Each row is a point on a landscape with many valleys, with its height.
From any point a ball takes the steepest step (drop divided by distance) to one of its 2 nearest points. It stops when none of these is lower. Distance is the straight distance between rows; heights are no part of it.
Tadon h=558: [ 10  11 -21   2   7   1 -27 -17   0   4   1 -21  13  44  -1  -9 -11   2
  -4  16]
neze h=517: [  0 -17  -7   7  -2 -24 -22 -15  -1   9  24 -12 -15   9   7 -14   7  21
 -17   7]
som h=503: [ -6  -4  13  24  10  -8 -19 -15 -13 -13 -23  11  -6  23   0  23   1  -3
  12  28]
suk h=240: [ -5 -38  22  16   4   6 -14  -7   9  13 -11   3   2   1  -1  12  -1   9
  -5   9]
fuped h=598: [  4  -2 -14   6  -4   5 -24 -22  -2   4  17 -27   4  37   0 -11   4  -2
 -14  -1]
lufu h=225: [  4   2  17  15  -3  -1  20  12  -5  -6 -14  15  16 -18  16  20  -9 -16
  13 -16]
panaz h=586: [ -8 -22  -2  12 -12  -8  -3   7   4   0  -2  -3 -20  19   0   1   8  -1
   6   1]
bonu h=467: [-25  -1  -2 -20   0 -13   3  18   4   6   0  -8  16   5   2   7  -7  -2
   4 -16]
rad h=392: [  8  12   6   8   7  11  18  18  -6 -13 -27   8 -11   5 -15   2  13   7
  -6   9]
pas h=186: [ -4   6 -20  -7  10 -14  11  22  11  13  -1 -15   8  26  -3   0  -8   3
 -12 -10]
raro h=122: [ -9 -19   7  12   0   1 -35  -2  11   9  -1 -10   0   7  -2   6   1  12
   7  20]
mivo h=760: [ -1  -4   9   0 -18  -3  -7   2   6  -7  27  -6 -11   1  -7 -12  23 -13
 -16 -30]
bop h=380: [-13  -5   2 -19  14 -15 -15 -21   5   6  34  -3  -4   0 -14 -12  21  10
 -19  -9]
Zotov h=489: [ -7   0   1 -10 -13   3   5  -5   9  -2  15  -8  -1 -18  -5  -2  -2 -14
  18 -25]
bunil h=758: [ 24   9   2  10  -4  -8  -5  -6  15  -1  32  -6   3 -33  23  17  -8 -23
  14  -2]
Narik h=635: [-10 -11 -11   6  -9  11 -13 -16   4  -3  14 -20  -5  16  -8 -10  15   3
  -7 -11]
pib h=668: [-10 -25   0  21   0 -11 -22 -17  19 -16  -3  15  -5   7   8   2   0  12
 -14   5]
bufid h=795: [ 23  26  -6 -15   1 -22   8 -17   3   0  49 -12   8 -27   7  -9  -2 -10
   5 -17]
Luv h=197: [ -9  -6  11 -19  -3 -25   4  -2  -3  -5  20 -17  -1  13   3 -12   1   9
 -21 -27]
roga h=410: [-13 -29   7   1   7  -3  -1  -8   4  22  10  -4  -3 -13   2   5   7  10
  -8 -13]
salu h=301: [-14 -10 -10 -23  -1   0  -8 -13   4  12  28   3  -5  -6  -8  -7   3  -8
 -18  -7]
sigi h=53: [  0  -7 -12  -6   1 -19  -1   7   6  10  16 -25   6  27   1  -9  -1  11
 -23 -14]
lazi h=600: [ 14  15   1  -6   0  23   7  15   8   8  -9  11  -2 -21   1   3 -10 -16
  16   0]
tuno h=725: [ 16  14  -5   3  -7   4  -5   3   8  13  25 -14  15 -31  11   3   1 -14
  22 -16]
Pog h=434: [-19 -15   0  -6   8 -11 -25 -23  10  -4  27 -12   4  -5 -11  -3   5  18
 -22   0]
mugok h=814: [ -1   2  -9  -2  -6  -9   4   9   2  12  13  22   9 -28  23   3   1 -13
   7 -18]
bafom h=320: [ -6   5  14   6  -2   7  19  17 -18  -3 -21   9   7  -1   6  14   5 -10
  17 -11]
bupek h=524: [ -6 -17   6   6 -17  17  10   4  -9   0   0  17  17 -29  12   2  -7   1
  -2 -10]
lalem h=377: [-15   2   3  -8   8   0   9  18  -8   4 -16  -4   1  15   4   9   1   1
   3  -3]
Simav h=473: [  6  -5  18  23   5   3  -4  -3 -15 -11 -29   8 -16  27  -6  13  15  -2
   0  26]
Ser h=229: [  3   1  -8 -22 -17   1   4   5  -6  16  20   6  -9 -10  13 -14  -5 -14
  -4 -15]
maz h=150: [ 30  40   2   3   4   1  14   6 -12 -17 -13  -1   5 -16  26   1  -5  -1
  24  14]
Regas h=640: [ -9  -2  -7  13  10   1 -29  -8  16 -18 -16   8   1  12   4  -4   0  20
  -5  17]
zil h=309: [ -2   8   9  -8  21   6   8  -7 -26  -2 -30  14 -12   5 -11  12   9   1
 -14  26]
Zeled h=185: [  4  20  13  -4   8   5  26   5 -25  -8 -23  18   7 -25 -11  18   3 -12
  12  10]
kiz h=548: [-16 -17  -5 -12 -17 -10   2   6  11  -3   8  -1 -14   0 -12  -4   3  -8
  11 -10]
nage h=698: [ -4 -26   8  16 -11   4  -8  -5  20  -9   0  15  -4   1   1  -1  12  -4
 -16 -14]
sodok h=336: [-14 -14  -2 -20  -6   0 -10   6  -8   7   0  -4  -5  14   5  -3 -17   5
  -7  18]
Lile h=464: [ -4  -1 -13 -19 -12   5  13   1  -1   0   5 -20  12  11  -5 -14 -15   1
  -4 -15]
Susa h=368: [ -1  -4 -10  17  -8  11  23   9   6  -3  -8  -3  -1 -17  -7  -2   1   9
  20 -11]
zad h=97: [ 15  23  14   9  11  -3  24  15 -16  -3 -15  11  14 -28   8  25  -8 -11
  19   7]
zanov h=422: [ 12  12  11  17  19 -18 -18 -15 -10 -15 -25  15 -10   1 -25  14  23   5
 -11  43]
lig h=572: [-16 -15   1  -5  -5  20  -4   6  -8   0 -16  16  10 -11   8  -4   0  12
  -4   6]
fifo h=873: [ 10 -11  13  18  -5   9  15   3   2 -11 -33  36   3   4 -11  -3  14   0
  -6  19]
Dipa h=339: [ 12  -4  17  12  -8  14  10  26  10  -9 -21   7  -8   3  -2  -1   3   3
  -4  -7]
filog h=574: [ -5  -9  -9  12  -2 -13 -13   1   2   2  -2 -16 -11  30   5  -4  -1  13
   1   8]
savo h=515: [  7  12  -3 -20 -19   4  15  17   1  -4   2 -17   8  -2   0 -13 -24  -5
  13 -14]
Nub h=843: [ -7  -8  -3   5  -3  -6   4  15  10   3 -11  32   6  -8  16   2  12  -9
   4 -16]
muzib h=862: [  6 -11   4  15  -8   3  14   7  12   1 -26  45  14  -8   3  -5  15  -5
   4   2]
Lat h=885: [ -2 -14  -3   5   1  10   4  -2   8  -6 -24  27 -17   7  -3  -1  -1   1
  -2  18]
zam h=536: [-27 -16  -6  -7   4  -4   0 -17  17 -14   7   8 -10  -2  -2   6 -10  -4
 -15 -11]
dotim h=256: [ 10  14   6  -2  -6  17   9  23  14  -5  -8  -8  -9  10  -1  -3  -8  -8
  -5 -18]
pof h=667: [-14  -5 -21   3   0  10 -10  -3   5   9   1 -19   7  21 -12  -6  16   4
  14  -1]
Disor h=588: [-14 -13   0  -3  -6  -3  11   3  16  -9   6  22   0 -18  -1  11 -17 -18
 -11 -13]
budo h=433: [  0   7  -2  17   3   9   0  10  -3 -13 -20  -6 -13  29  -9   2  12   3
  -5  11]
nelap h=609: [-16  -8  -9  -2   4  19 -12  -3  10  -4 -15   1   4  -1  -1  -9  -2  21
  -6  12]
bisu h=36: [ 26  42 -13  -2   8   5  26  11  -4  -6  -9  -9  11  -6  13  -6 -16   2
  11  -6]
nevi h=361: [ 12   1  22 -13  -7 -11   8   1 -10   8  35 -12   1 -27   1  -9   3   1
  -7 -28]
Savi h=154: [ 19  30  -6  -1   9  13  26  21   2  -1 -13  -6  -5   4  -4  -4 -12  -3
  -5  -6]
Mena h=483: [  3  17  -8   1  14   7  -3  -9 -18  -7 -15 -16  -1  38 -10   3  -9   3
 -10  28]
bulu h=720: [ -5  17  -9 -16  -5  10  19  15  -9  -4 -14  -5   0   3 -23  -4  -1  -8
  27   7]
kenum h=251: [ -3  16  10 -18  15  11  23   2 -24   0 -27   9  -5  -5 -11   9   1  -6
   6  10]
farur h=562: [  8  21 -11 -11 -10   9  12   6   5  -5   4   2   2 -19   9  -4 -21 -12
  22  -4]
zomu h=295: [ 19  22  -5  19  -1   9  22  10   6  -5  -8 -10   6 -21   3   4  -2   0
  32  -7]
rafip h=424: [  5   0  13 -12 -15  -9   8  -9  -6  -3  28 -10   5 -35   9  -1 -10  -7
  17 -20]
fuzar h=359: [ -5  15  -7   5  25  -2 -12  -3 -11  -1 -21  13  -8  19   1   9  11   7
 -11  29]
metoz h=480: [-12 -21 -11   9   9 -15 -18 -17   8  19  13  -2 -11   6   6   0  15  12
  -7  -1]
nugek h=488: [-19 -22   6  -4   4  -9  -2 -25   8 -15  22   9  -7 -14 -13   1   5   5
 -25 -13]
Lop h=545: [ -1  -6  -4  10  -5 -26 -27 -17  -4  -2  13 -24  -2  22  10  -9 -11  22
  -3   6]
Fali h=641: [  2   8  -4  -5  -2  30  -1  13   3  20   3  -3   3  -5 -10   1   0 -16
   3  -5]
voma h=221: [ 27  22   0  12   2   4  11   2   2  -7  -1 -16   8 -22  26   5 -12   3
  33   7]
muma h=289: [ -5  22 -13 -14  16  -8  16  24  -4  -1 -20  -6  10  22  -8  -1  -2  10
  -9   4]
Mufil h=456: [  1   3 -11  -9   7  16   3   0 -10   8  -9 -20   4  28 -10  -3 -17   8
 -11  18]
taz h=521: [  9  29 -13  15  16  -1 -25 -16  -9  -6  -7 -11   5  37   2   2 -16   6
  -6  23]
rifo h=682: [  8  14  -5  -1  -6  17   4  15   2  20  14 -18  15  -8  -2   4   1 -19
  14 -22]
dufav h=330: [ -4  -9  -2 -23 -10   8  -8  13   3  14   5   7 -13   1  10 -11 -12  -5
 -16   0]
Ninad h=731: [  1 -19  15   4 -17  -2   1  -9  12  -8  21  15 -12 -12 -11  -5  20 -16
  -7 -24]
Dos h=111: [  7   7 -13 -28 -15  -6   9 -10 -14  13  33  -8   8  -7   4 -20  -3 -15
  -4 -22]
poko h=209: [ -2 -11  12  11   4   2 -32   0   4  -1 -17   4  -5   8  -8   6  -8  13
  15  40]
femum h=778: [ 26  17   9  -1   3 -20  -1 -17  12 -10  41  -2  -1 -38  20   2  -2 -11
   2 -13]
Misi h=325: [-10 -26   6   6  15   1   4  -1   7  16 -15   1  -4  -3   4   9  -5  19
  -1   2]
diza h=292: [  6   6  20 -16   0 -19  13  -6 -14  -4  35 -10  -5  -3  -6 -18  17   9
 -18 -31]
Gupek h=218: [  0  -5 -12 -33  -7  -4  -2 -14  -5   9  37  -9   6   0 -13 -24   0  -1
 -19 -11]
mapu h=695: [-14   5 -11  -8   2  20  -3   5  -5   2 -14  -8   4  13 -22  -2  10  -4
  15  14]
mul h=414: [  0   1  -3  13  -5  14  23  10   1  -9 -22  19   3 -21 -12  -2   9   5
  24   5]
dakuf h=446: [  8  -3  14  22  17  -4  -2 -11 -11  -6 -29  32   1   8 -18  15  25  -2
 -18  39]
zopo h=426: [ -9  -6 -20   2   1   5  19   1   1  11  -3  -9   2  -7   2  -9   4  16
  11 -16]
tak h=475: [  4 -17  17  -1 -21  -1   8  -6  -8   1  19  11   8 -39  10   1  -6  -8
   2 -18]
Fuba h=400: [ -6 -12 -13 -21  -4   4  -5 -12 -11  10   8 -19   7  23   5 -13 -19   9
 -15   4]
faf h=784: [ 22  -2  10   9  -6 -10   1  -3  14  12  17  17   9 -37  27  11  -1 -20
  17 -15]
pepu h=398: [ 10  27   6  16  29 -15 -25 -13 -11  -6 -21   9  -8   8 -10  15   2   9
  -5  41]
Zete h=540: [ -2  -1   8  21   4 -15 -37 -12  -2   1  -7   5  -8  24  15  15  -8  -1
   9  18]
Dem h=270: [ -9  -3   5 -11   2   1 -14  10  -6  -6 -19   2 -10  15  -6  -1 -11  13
   2  36]

Where does a ball stop that starts at each point below?
pof | Dos
filog | raro
dakuf | zad
som | bisu
tuno | Dos

Call two points neighbours if one is among the 2 nearest of the other. Go from one point of each pair to the other, from neighbour to neighbour, staying as low as possible. Name the highest point that can't be avoided.
Dos and bisu | Lile
sigi and zad | lalem
Dos and raro | sodok
